Each row is a point on a landscape with many valleys, with its height.
A ball rolls from a point to whichever of its 2 nearest points has the largest drop for the distance, and stops where none of them is lower. Distance is the straight distance between rows; heights are no part of it.
Nonu height 596: [155  68 125 133  77 127  88 140 151 135 113 108 157 128 116 115 102 110
  85 129  85 119 111 102]
Lipog height 651: [174  86 130 122 112 120 145 124 115 146  89 103 132 182  88 159  97 100
  82 134 111 141 113 115]
vog height 489: [131  94 123 147 135 151 140 122 136 105 129 141 138 205 130 145  74  79
 101 177 117 154  89 107]
kuv height 329: [ 98 150 128 182 150 158  87 130 102  93 132 179 104 161 132 139 121 115
 156 186 173 121  96 122]
lem height 430: [148 127  93 115 129 104 135 122 149 155 152 110  76  91 160  75 132 131
 185  87 134 111 128 151]
tofi height 372: [160 121 122 155 102 125 146 152 110 198 106 114 144 120 126 136 121 132
  88 136 173  80 116 146]
luz height 95: [ 67  95 106 170 137  95 160 133 154  98  87  76 188  89 114 122 149 162
 115 100  74 100 184  76]
Vako height 248: [147  50 154 149 159 146 180  98 130 115 151 144 177 147 154 161  87  92
 102 162 123 187 114 137]
Vudi height 742: [202 117 116  93 134 159 113  56 122 164  84 166  89 121 176 143 154 119
 136 107 152 178  89 155]
zenag height 334: [145 112 168 135 134 136  87  97 101 123 115 120 124 127 120 140 114  96
  77 143  80 159 116  86]
Guvet height 377: [129 128 168 157 148 184 128  94  82 139 133 175 147 174 136 155 119 116
 107 179 162 148 107 139]
lelu height 450: [152  97 183 150 146 166 156  95  95 122 120 141 160 156 153 167 112  96
  81 181 122 158 106 146]
pap height 540: [154 112 131 133  94 148 125 149 164 145 135 117 168 137 147 122  89 101
  90 165 121 120 111 125]
badep height 149: [101  95 104 164 125 101 127 109 118 111  93  78 143  76  99 121 141 162
 120  94  38 123 166  94]
Nafe height 466: [130 168 142 125 108 122 140 131 105 115 173 136 116  90 145 119 154 166
 159 111  71 110 180 161]
zoko height 426: [109 116 165 131 153 115 131 116 131 143 160  97 155 130 129 131 111 100
  92 162  90 161 130  84]
Tere height 464: [140 160  83 121 124 186  58 136 116 131  54 218 112 143 109 149 169 120
 124 113 153 175  90 113]
Nus height 547: [ 83 137 133 118 172 118 174 139 183 128 118  67 137 160 107 100 103 111
 124 107 169  66 134 112]
Boda height 693: [199 116  87 108 108 154 108  96  96 166  97 124  94 111 141 112 120 123
 101 114 124 121  97 129]
Ruken height 442: [145 143 140 150 121 125 122 149 110 181 119 121 112  89 118 115 127 159
 118  94 159  81 147 159]
bapim height 417: [149 119 125 105 120 141  67  91 121 114  95 113  95 133  99 132  91 102
 119 145 111 143  80 100]
tasof height 267: [109 174 151 143 144 115 129 182 124 184 129 124 168 136 122 126 162 126
 130 136 173 144 132 156]
mosig height 343: [179 124  80  94  87 150 143 143 113 118  78 149 107 187 103 184 113 129
 117 185 146 126 110 160]
duzef height 557: [ 98 108 125  91 104  72 163 153 114  84 138  68 128  81 127 135 138 168
 125  95  63  87 187  90]
Bofak height 578: [103 145 184 161 129 110 125 105 108 119 162 143 125 126 137 139 132 112
 136 162  78 102 137 148]
Sabo height 405: [126 126 110 101 119  96 152 141 141 116 157 123  81 100 143  78 133 142
 165  66 138  46 167 140]
kote height 103: [ 76  90 153 109 180  85 195 132 179 130 136  70 204  65 151 142 132 142
 122 115 113  99 157 130]
fuvub height 383: [104 151 162 146 136 146 163 130 153 104 189 127 187 101 155 110 133 110
 137 168 134 138 159 136]
zoso height 538: [ 94 117 131 114 124  80 191 158 106  91 134  74 123  63 141 126 137 153
 107 101 132  49 195 106]
zituf height 434: [121 175 155 149 129 152 131 150 111 121 164 119 163  87 159 114 147 133
 111 169 123 158 157 135]
kosa height 250: [177 119  94 133  82 125 153 130 102 164  98 134 134 171 100 155 126 124
 120 158 165  99 107 166]
bib height 481: [150 136 147  89 146 110 135 123 129 137 159 124  75  93 184 109 159 151
 188 102 129 197 139 168]
zefan height 719: [196 143 115 108 120 177  84  69  99 132  99 169  96 119 160 131 141 102
  98 117 129 154 109 126]
Navi height 664: [ 72  48 130 161  99 108 123 137 176 120 110  89 220 106 125 106 153 139
  88  97 111  91 137 102]
dud height 598: [111 163  84  96 149 102 113 128 108 165 112 114  66 124  97 116 143 163
 180  89 170 110 118 150]
setiz height 408: [114 167 145  91  97  90 188 166 110  97 192 101 143 136 149 139 150 155
 116 127 110 128 173 117]
tif height 314: [138 148 148 156 164 149 143 146 125 182 134 149 179 150 143 143 141 110
 110 150 182 190 108 158]
vevu height 567: [ 94 166 120 100 143 127 162 133 160 102 124 100 111 145  90  99 131 138
 156 102 188  41 150 122]
furom height 253: [149 111 146 117 135 119  83  83  98 121 118 112 102  80 133 122 138 118
 100 117  51 154 130  96]
peku height 637: [ 95  52 141 137 101 121  98 143 177 138 118  93 209 155 121 111 115 129
  88 109 107 129 112 106]
Nav height 508: [111 158 159 148 112 106 149 128 140 123 159 119 149  95 140 130 142 138
 127 153  62  85 166 141]
veva height 607: [149  73  96 126  99 129 107 105 158 115  82 112 106 164  92 124  87 115
 144  89  94 115  88 140]
rem height 694: [ 96  52 139 147 131 111 163 126 183 127 108  87 191 115 111 106 126 113
  88  91 149  66 146  86]
funu height 370: [130 160 126  96 103 109 141 173  77 112 154 125 107 118 124 108 173 166
 173  58 141 135 160 170]
gen height 490: [156 111 155 155 121 101  89  90 129 108 151 163  85 111 109 131  98  95
 153 149 107 142 122 112]
Bisot height 441: [137 150 130  84  86  99 184 135 110  78 183 115 111 110 142 131 144 171
 150  77  84 100 178 143]
pazi height 527: [143 126  99 143 100 137 112  87 118  90 116 149 102 153  82 159  89 105
 150 192 161 131  90 123]
meno height 643: [147 109 131 139 115 114 138 100 173 116 139 104 125 121  80  88 111 112
 142  81 116  86 153 110]
Mevor height 672: [131 180 174  93 118  92 100 158  79  91 163 148  72 130 151 138 146 130
 147 127 114 151 142 146]
Goz height 545: [ 64 190  95  97 141 133  68 174 106 102 115 181  82 143  97 147 166 158
 177 135 141 165 110 130]
rikif height 386: [123 141 105  91 101  94 169 174 111 108 156 153  93 120 139 101 164 167
 176  37 175  69 168 157]
tiz height 488: [141 136 143 147 117 158 143 150 147 149 146  85 168  98 155 106 105 129
  86 143 114 118 140 130]
kogum height 569: [186 133 109 143 106 127 113  90 133 144 134 165  94 123  99 125 105 118
 168 128 149 152 119 144]
renak height 713: [128 163 194 145 162 151  73 121  71  99 135 167  89 116 180 137 149 108
  97 148 123 128 127 115]
gunav height 331: [109  65 159 178  94 107 131 101 158 109 131 131 192 129  94 140 134 120
 104 125  60 139 141 103]
biz height 457: [160  99 130  93 152 113 126 104 153 174 137  98  78  85 189  92 135 144
 166 109 118 162 117 134]
noli height 399: [121 160 113 142 154 164 106 155 128 140  98 188 133 181 140 176 126 121
  97 183 189 186  86 109]
pekas height 388: [155 131  29 115  82 156 137 130 148 112  88 146  89 153  92 180 105 170
 128 151 143 116  95 158]
tov height 484: [118  89 137 123 165 105 165 126 164 165 149  75 180 131 126 124 101 104
  98 129 123 146 121  98]
ruvo height 511: [114 144 121  78 142 121  83 150  86 121 134 196  83 122 149 112 188 142
 210 103 135 190 119 153]
faziv height 367: [ 84 176 131  91 117 118 164 163 125 125 189 124 152 158 143  99 154 136
 150 143 150 106 153 132]
noz height 259: [108 173 111 160 114 146 115 136 124 122 146 153 138 161 120 113 131 102
 155 176 165 130 111 134]
belak height 579: [124 131  73 138 104 144 123 118 182 111  94 111 107 179  94 138  84 117
 130 131 106  93  86 126]
vunu height 692: [120 177 176 115 149 144  73 168  63  85 151 177  88 133 166 127 168 125
 119 128 133 165 146 123]
Givag height 495: [136 136 139 110 159 143  78 113 116 144 113 187  83 102 175 112 181 129
 195 115 160 209 102 155]
giv height 463: [118 144 115 112 119 119  92 103 130 106 127  99 109 126  91 117 101  98
 150 167 135 118  95 109]
Ter height 402: [164  63 121 112 138 147 178 135 138 114 131 119 171 193 138 155  86  83
  95 168 126 183 110 125]
suv height 613: [159 156 114 153 112 125 142  98 148 135 150 124 113 134  80 104 113 118
 157 110 151 109 144 128]
keze height 583: [ 95 168  63 129 147 125 143 124 137 133 117 114  82 137  87  99 125 154
 165  86 187  61 138 134]
dofov height 656: [142 136  75  97 143 165 106  93 148 152  99 127  71 114 144 111 114 161
 185 111 155 157  85 158]
mebe height 507: [156 164 152 145 123 147 109  98  98 134 148 168 110  72 148 131 147 162
 131 137  73 143 164 138]
Tiko height 418: [118 171  52 122 110 151  96 118 147 141 110 145  94 139  87 149 112 168
 143 154 147 119  92 128]
dov height 445: [138 183  91 114 133 164  61 119 116 136  96 172  89 141 107 143 127 139
 121 148 162 163  92 115]
buz height 732: [137  41 111 155 101  92 160 146 169 123  92  99 171 163  77 124 115  99
  86  83 151  93 136  90]
Vobir height 523: [108 133 120 123 159 121 153 139 185 146 114  71 149 163 104 127  85 101
 112 133 155 123 106 107]
kovi height 513: [102 132 157 126 144  93 191 153 157 126 146  88 148  95 128 110 137 138
 112 109 147  49 182 113]
zeziz height 597: [ 82 113 168  87 136 110 166 152 174  91 166  69 167 139 136  98 126 121
 117 107  88 102 156 116]
Taze height 199: [129  91 131 124 135 101 109  94 114 130 116  87 108  64 120 113 137 151
 130  85  35 138 149 110]
dudug height 581: [187 106 164 110 123 151 135 105  92 127  86 146 122 187 111 178 110  99
  69 154 122 150 117 131]
Vol height 227: [ 98  93 138 176 123 117 115 106 124 108  93 115 172 102 113 156 139 151
  92 140  24 160 153  83]
nar height 321: [ 97 163 131 130 134 142 146 132 155 132 166 116 158 156 140  96 125 103
 140 163 146 109 126 142]
rol height 451: [128  45 142 152 112 121 180 109 190 134 141 131 224 129 126 148 115 118
 102 134  93 139 137 111]
dun height 226: [154 150 161 156 111 171 110  94  84 152 120 165 140 129 102 141 138 135
 125 152 144 143 122 158]
Zagef height 642: [ 96 164 185 125 123 100 129 155  86  86 186 147 116 132 166 146 149 128
 139 157 100 127 149 147]
bosi height 548: [123 147  80 151 115 157 138 134 173 106 120 136 122 201 125 146  81 105
 119 173 125 128  92 128]
vos height 638: [155  92  65 107 119 146 118  74 153 144 101 108  82 126 125 115  93 129
 173 113 128 125  74 145]
fefa height 431: [136 164 123 144 157 161  66 124  95 115  87 200  93 164 138 166 142 106
  93 158 194 157  97  86]
retum height 238: [ 82 174 131 101 166 118 142 189 157 181 139 115 156 157 132 122 129 148
 142 124 185 127 130 144]
tepep height 577: [ 69 101 160 111 118  90 139 139 143  83 143  75 169 121 121 116 153 138
 116 104  46 112 168 100]
fid height 618: [109 114 160 102 127 111 150 122 171  79 145  88 131 127  98  82 131 130
 138  64  99  64 173 108]
Femo height 160: [ 98 135 137 102 174 103 192 159 150 156 167  89 180  74 182 140 137 164
 125 118 143 128 162 157]
tifim height 723: [191  78  91 146 117 122 130 117 124 157 105 101  84  71 148 102 101 126
 115  82 122 111 123 134]
dedi height 403: [135 146 148 162 137 124  76 117 101  85 155 177  70 116 135 119 120 108
 172 152 157 130 117 137]
vitig height 205: [ 98 160 141  73 172  98 155 182 157 165 181 112 164 125 173 128 127 134
 135 127 163 148 133 152]
lon height 363: [121 132  93 126 178 148 140 141 140 168 124 189 170 164 144 174 121 121
 129 163 196 205  78 148]
Susu height 23: [ 82  88 134 157 150  96 166 134 173 135 103  75 207  79 143 153 132 148
 109 142  69 126 155 104]
Netav height 568: [169 135 135 150 109 134 117  97 119 167 152 154 118 106 126 124 122 142
 110 143  73 123 146 116]
muget height 478: [140 150 104 125 154 166  49 125 118 127  75 215  88 116 143 125 174 113
 169 100 160 193  87 134]
Rolab height 353: [119 169 140 121 108 136 104 175  96 145 137 147 133 118 106  95 174 155
 171  89 139 126 154 168]
Fota height 704: [150  68 121 150 119 107 160 145 125 164  92  71 141 160 104 140  99 111
  67 105 132 107 123 105]
zezeg height 439: [156 109 123 180 127 146 111 103  76  90 125 176  91 168 119 159 101 101
 139 186 172 128  93 116]
bodu height 671: [171 144  57 118 115 174  94 116 106 172  79 145  89 130 140 111 139 144
 140 103 157 130  83 154]
deg height 322: [122 170 163 128 128 145  76 134  88 153 131 185 124 126  99 119 164 146
 154 128 136 150 139 154]
Nul height 757: [122 121 186 170 171 132 108 135  95 108 144 140 125 124 186 152 120  91
  92 186 143 138 105 105]
Zedif height 482: [110 148 153 150 140 134 175 160 126 163 141  97 147  81 131 122 125 171
  98 107 155  82 190 137]
Gil height 529: [ 88 170 112  93 119 117  96 166  84  75 142 184  83 154 113 128 160 141
 209 112 138 161 119 152]

For each start below, name the point where the ball stops.
tov => Susu
meno => noz
fefa => Susu
fid => kosa
bib => dun
tifim => dun
zefan => Vako
buz => noz
Vudi => Vako
giv => Susu

Call two points neighbours if one is among the 2 nearest of the other. Go from one point of each pair to the other, from neighbour to neighbour, staying as low as possible. Name the highest point that can't be avoided.
noz / Susu => pazi
dun / Vako => lelu
Susu / kosa => dov
